Each row is a point on a tangle of strands that fork, close into loops and nearly touch. The rows are in no order.
In the rows, 128 means zero.
Points whose rows are less than 95.7 apart are linked; no others are. Some points are linked to none.
Lopub: [123 165 136 136 156 201 158 111 105 141 173 135 125 109 104 153 139 159
 113 105]
kori: [162  93 175 106 162 130 114 141 187 173 122 141  90 176 172 134 116 178
 168 145]
dizan: [ 88 181  98 114 134 174 156 111  53 122  95 176 138  87 127  98 106  92
 191 123]
meti: [162 106 158 121 128 113 113 136 156 167 134  89 130 130 208 133 165 162
 123 164]
Dakez: [121 109 157 132 136 113 123 148 114  59 145 120 159  96 123 144 165 124
  61 102]
Befov: [ 86  85  96 119 116  77 135 146 101  80 108 128 159 107  98 102 121  95
  93 127]
Zukur: [181 134 147 152 109  79 126 141 196 154 127 122 108 161  66 157 124 132
 125 148]
Tinur: [147 116  80 111 120  91 126 101 109 173 115 164  92 185 119 137 112 122
 178 120]
ton: [105 175 115 103 133 184 134  78  49 112 137 109 137 128 121 130  90  99
 159 117]
nisu: [137 142 102 128 120  71 118 110 147 150 142 104 136 156 109 150 129 140
 100 138]
soz: [ 95  69 106 103 147  90 121 136 152 116 143 167 116 151  83 134 113 118
  91  83]
lufof: [163 154 190 117 139 101 109 111 127  90 149  61 144 142 153 168 148 150
  76 135]
Lipat: [113  83 107 127 151 122 117 151 162 163 147 155 137 144 153 145 160 174
 125 124]
rovod: [129 163 120 135 144 151 176 126 122 146 140 134 127 120  79 162 127 124
 120  94]
Vep: [153 123 145 140 108  64 129 162 138  78 126 108 155  98 109 145 183 126
  66 115]
falo: [182 142 202 162 153 168 162 130 138 163 136 135  96 130 141 161 131 149
 139 109]
begiv: [156 135 201 157 121 185 110 142 110  66 126  96 134  83 152  98 148 135
 127 131]
Rini: [138 173 161 124 136 121 120 111 103  75 151  50 157 134 110 187 139 119
  72 142]
Pusa: [176 147 209 122 150 157 105 118  98  67 158  58 142 118 150 161 123 147
  96 125]
lat: [158 153  91 147  76  86 120 113 198 202 105  81 154 122 175 121 181 130
 118 200]
mif: [113 177  84 123 121 158  84 111  79 118 116 114 141 102 106  83 112 119
 178 133]
kulil: [105 134 119 116 155 135 124 109 101 114 179 106 141 142 108 169 121 163
  77  93]
sodeg: [ 79 146  85 113 137 147 144 130  98 129 105 191 117 119 137  91 108  98
 195 116]
zoka: [104 133 176 115 160 169 108 138 137 121 161 108 121 138 144 115  92 147
 135 138]
dedab: [116 137 126 129 162 168 111 116 107  89 177 112 150 102 137 163 157 174
  89 101]
lebi: [197 136 178 150 136 116 113 149 172 136 152  96 134 100 145 121 171 175
 100 126]
lom: [144 150 205 123 157 173 132 145 141 151 137  91 127 126 168 117 113 162
 124 151]
Zav: [158 140 126 140 119  73 131 138 152 121 155 103 146 136 116 168 155 152
  69 108]
pep: [129 133 173 126 142 146 153 112 104 131 132 146  98 162 120 151  96  97
 130 103]
Karok: [ 90 154 123 138 120 195 168 107  60 105 113 185 123  98 153 118 129  89
 165 122]
roru: [118 154  99 119 112  45 144 133 109  66 111  83 185 124  82 173 124  90
  63 143]
Sodag: [ 62 119 107 109 162 173 152 132  95 115 141 155 119 111 129 119 103 110
 133 130]
fos: [ 80 121 139 127 124 127 139 139 141 144 106 143 119 157 126  87  85  90
 154 148]
lutuz: [111 130 111 119 145 106 104 107 126 145 180 112 119 157  85 139 102 145
 102 108]
Nosov: [139 128 109 109 127 111 140 102 137 197 115 151  94 200 136 172 127 118
 181 147]
Sena: [182 103 100 141  93  25 154 105 195 137 139 103 134 160 158 188 152 148
 100 181]
mev: [ 91  41 110 105 140  99 105 141 149 115 138 182  83 148 129 100 115 127
 104  95]
bug: [186 110 186 152 127 128 136 138 104  98 138 135  97 137 136 140 141 141
 105  89]
bonal: [119 151  91 137 116 162  99 110  64  61  96 103 169  50  66 103 111  88
 137 121]
nozum: [117  87 102 112 113  36 124 129 139 113 133 131 124 172 103 129  92 108
  82 137]
ded: [164 148 154 141 105  64 112 136 119  53 126  78 163 128 117 151 161 105
  79 133]
Povo: [ 92 137  98 132 121 199  88 104  83  42 124 126 139  43  79  78  91 101
 139 123]
nobab: [147  99 179 154 114 145 142 170 154 130 112 137 113 157 142 112 138 113
 137 129]
gon: [147  77 142 125 141 128 123 156 204 158 115 183  84 144  99 123 145 163
 157 112]
rufa: [159 126 205 149 124 184 162 127  93  95 135 133 111 116 147 128 124 120
 110  95]
mag: [105 114  88 128 143 129 154 107  46  67 100 135 141  74  79  92 103  88
 140  85]
mut: [143  99 166 101 141 115 123 125 113 111 160 104 122 174 162 143 121 153
  90 131]
Tefep: [144 108 188 149 129 163 124 173 180 138 128 150 108 116 142  88 139 148
 145 120]
daz: [149 126  77 135  83  71 117 123 217 183 116 127 135 142 114 137 133 151
 133 178]
nidep: [123 123 115 125 117 108 148 127  83 110 102 138 123 131  65 103  80  67
 131 116]
zafi: [117 139 133 122 109  81 125 107 102 110 120  62 159 158 143 143 119 102
  99 173]
rogu: [130 128 138 120 132 125 122 110  78 121 128 142 109 159 102 108  77  82
 138 101]
tup: [123 174 100 144 107 150 105 113  65 135  89 107 150  79 108 104 149 113
 153 141]
nop: [159 104 139 152 122 140 142 144 144 127 137 172  82 109  87 113 115 118
 102  72]
dapu: [125 179  87 129 126 135 157 112  54 138  63 102 163  92 110 117 129  81
 171 136]
kub: [115  24 127 113 137 113 116 153 191 119 118 187  89 173 134 125 129 125
 129 126]
vanu: [ 86 125 106 117 145 140 165 136 122 159  99 186 123 150 171 150 163 113
 175 123]
tevip: [100 156  95 153 146 159 165 134 139 165 118 169 108  90  82 131 130 121
 148  94]
Mugib: [102 140  56 125  97  60 149 110 101 144  90  88 179 122 146 153 149 118
 127 182]
vez: [ 87 161 121 132 156 201 184 142 153 159 120 188 113 100 123 140 133 136
 151 125]
vun: [138  42 154 147  97 106 131 166 164 134  97 166 105 157 137 118 128 104
 146 136]
Kas: [100 150 132 124 122 202 112 130 113  94 148 177 110  79 139  66 108 140
 158 119]
sizo: [148 134 111 157  88  76 129 141 213 171 123  91 147 124 147 142 162 160
 112 177]
Seb: [163 174 182 129 145 166 100 106 125 137 134  67 139 136 148 131 119 136
 122 147]
Reta: [135 126  67 141  89  83 128 130 158 182 103 138 140 122 119 145 165 142
 136 138]
Dadov: [177  99 169 132 146  83 121 160 167  94 160 144 118 123 118 137 162 170
  78  75]
Rame: [130  96 152 158 128 168 134 162 156 125 137 181 100 102 125  96 132 150
 134  80]
kela: [130  92 100 127 120 104 111 144 187 154 124 146 109 139  91 120 118 148
 140 127]
pomem: [193 142 202 143 130 126 142 142 157 152 130 104  98 162 143 157 124 136
 124 132]
tota: [ 57 126 103 106 148 139 143 147 122 138 125 145 149 139 116 113  81  94
 149 152]
rufut: [110 134 106 137 135 164 110 121 114 106 145 159 114  77  89  65 106 115
 128 104]
vopur: [105  87 116 132 133 151 165 164 136 151 122 193  99 124 145 146 168 130
 144  99]
Kelum: [ 70 103 116 119 131 102 105 154 132  94 139 121 159 123 107 117 110 129
  77 130]
sos: [131 130 134 140  99 124 137 142 121 153  98  91 155 135 192 120 175 104
 145 174]
Gokap: [142 162 170 151 118 167 118 133 114 132 124 122 111 123 130  83 118 118
 152 126]
pila: [173 134 156 137 117  84 109 149 196 154 123  74 147 113 165 139 164 169
  97 166]
Kur: [113 116 151 109 157 148 109 136 166 141 165 154  87 165 137 103  72 140
 150 127]
por: [140  98 103 110 138 111 117 125 169 188 130 151 120 151 197 153 165 188
 157 141]
kes: [113 138 115 131 109 133 131 128  59  80  88 108 151  85  75  92  90  71
 133 119]
domiv: [184 152 159 158 108 111 140 122 167 168 118  98 112 148 108 163 151 120
 117 140]
zuto: [ 98 159 149 141 132 169 131 125 106 147 108 123 128 139 137  89  99  85
 165 145]
big: [132 158 131 144 114 150 120 136 161 174 101 162 118 117 147  87 156 138
 186 140]
vifaz: [119 146 169 135 172 215 141 133 151 117 173 142  96  82 119 112  94 182
 117 114]
Zozo: [123  94  52 104 107  62 132 117  80 145  98 147 134 152 117  98 109 101
 160 122]
Keko: [106 184 117 130 151 206 141  91  84 141 149 136 119 111 113 137 110 138
 151 111]
bafof: [144 136 202 131 131 169 134 125 104  53 144 102 129 113 126 149 114 112
  79 106]
toka: [156 143  81 109 109  93 104  96 171 201 131  83 145 128 208 122 187 162
 132 180]
Logap: [152 132 142 144 130 142 115 151 140 128 137 102 140  88 144 113 169 161
 112 112]
nuzi: [ 92 139  99 122 129 145  95 126 103  97 136 123 147 102 106  82 105 113
 132 137]
tad: [151  87  76 128 105  68  98 105 148 152 147 151  97 187 132 146 114 150
 146 119]
gak: [ 80 171  98 114 136 164 114 130  98 162 123 154 132 124 149 117 133 133
 193 128]
potag: [159 144 176 159  99 164  94 128 105  79 123 103 133 102 112  81 114 109
 124 121]
Fala: [119  98  78 105 122  65 135 118  85 128 131 134 139 161  90 131  96 110
 122 110]
vud: [129 178  97 128 121 156  88 100  87 147 129 150 103 126 119  82  89 122
 179 107]
ravag: [ 78 161 119 129 132 218 193 123 119 113 132 210 111  92 143 125 105 111
 170 121]
Fot: [ 90 110  69 123 100  68 131 142  93 118 102 100 181 115 126 117 147 103
 116 144]
Dig: [109 118 135 109 116 114 108 119  96 114 142  86 148 178 173 128 121 126
 127 152]
veva: [104 106 142 129 156 165 130 135 128  67 155 135 154  83 115 137 140 145
  67 100]
zon: [123 171 149 129 151 227 116 119 127 108 160 142 111  83 152  95 106 165
 151 133]
ziru: [134 145 132 131 110  86 121 122  85  48 116  86 171 109  78 150 133 103
  82 119]
mimup: [110 124 122 117 124 133 136 134 115 165 100 143 139 156 198 134 170 123
 163 151]
fid: [122 153  57 119 103  90 164 122  86 152  71  86 175 100 114 116 128  90
 160 170]
zefu: [128 168 140 114 110 102 127  90 119  95 115  45 183 128 136 175 135  97
  81 180]
nagi: [ 79 156 105  99 147 216 133  83  43  90 110  98 146 110 151 148 108  96
 164 143]
fako: [123 114  86 122  95  22 127 122 124  81 135 106 154 143  89 136 108  98
  80 136]
zagi: [154 132 102 151 111 110 122 146 141 160 118 136 135 118 143 119 183 142
 136 112]
sutu: [163 114 139 113 125 122 110 116 186 194 112 135 106 185 156 165 125 142
 171 158]
pib: [198 146 233 127 154 138 148 147 152 154 133  84 125 117 163 148 125 161
 101 140]
Num: [132 157 120 128  87 101 129 111 155 164 105  83 170 125 193 108 168 102
 121 216]
gusu: [ 63  91 139  96 160 184 145 135 121 116 169 189 115 134 169 111 114 130
 126 115]
Vimuz: [162  87 152 148 117  96 123 146 149 115 136 140  95 144  97 141 137 135
 104  78]
famuv: [125 129 109 105 119 104  97 118 136 172 145  88 152 144 199 131 155 165
 130 175]
Seze: [155 180 144 145 121 151 103 107 140 112 112  33 175  76 120 145 176 145
  97 148]
nabul: [135 104  55 120  96  49 159 123 104 153  87 138 149 167 125 144 138  97
 147 145]
gadem: [131  95 189 109 154 150 114 144 165 145 143 162  82 171 180 112  87 153
 174 128]
palo: [166  75 124 158 121  96 128 165 219 145 108 162 103 135 113 155 176 168
 133 124]
zir: [ 78 188  81 103 133 167 143 116  78 160  84 139 161 110 154 133 143 102
 191 166]
Muroz: [112 149  88 126 145 163 113  95  97 131 153 186  83  98 102  77  93 122
 162  76]
tal: [113  98 103 104 151 112 111 127 168 162 147 177  93 171 108 136  89 146
 144 109]
zafo: [ 89  94 107 113 141  87 103 149 142  89 157 127 130 142  74 128 108 121
  52  94]
tivak: [103  69 109 118 164 150 145 162 172 145 150 184 110 131 117 142 151 159
 108  98]
mek: [162  58 104 121 121  59 107 103 189 138 140 143  94 193 102 160 107 154
 125 123]
rudet: [158 129 170 146 152 164 163 118 124 150 143 162  73 154 118 166 115 131
 148  97]

How many points has the smallest loop of links through each point below? Write - if it is on no loop.
Vep => 8
zagi => 7
Gokap => -
rufut => 5

A piece is all that can be reached along the links. How many separate loops has the piece of each point below (a circle has one, a figure eight two, a Y none), and how many tips (points with one link)?
sodeg => loops 0, tips 2
Reta => loops 2, tips 1
Mugib => loops 1, tips 3
Dakez => loops 1, tips 1
palo => loops 0, tips 6
potag => loops 0, tips 2
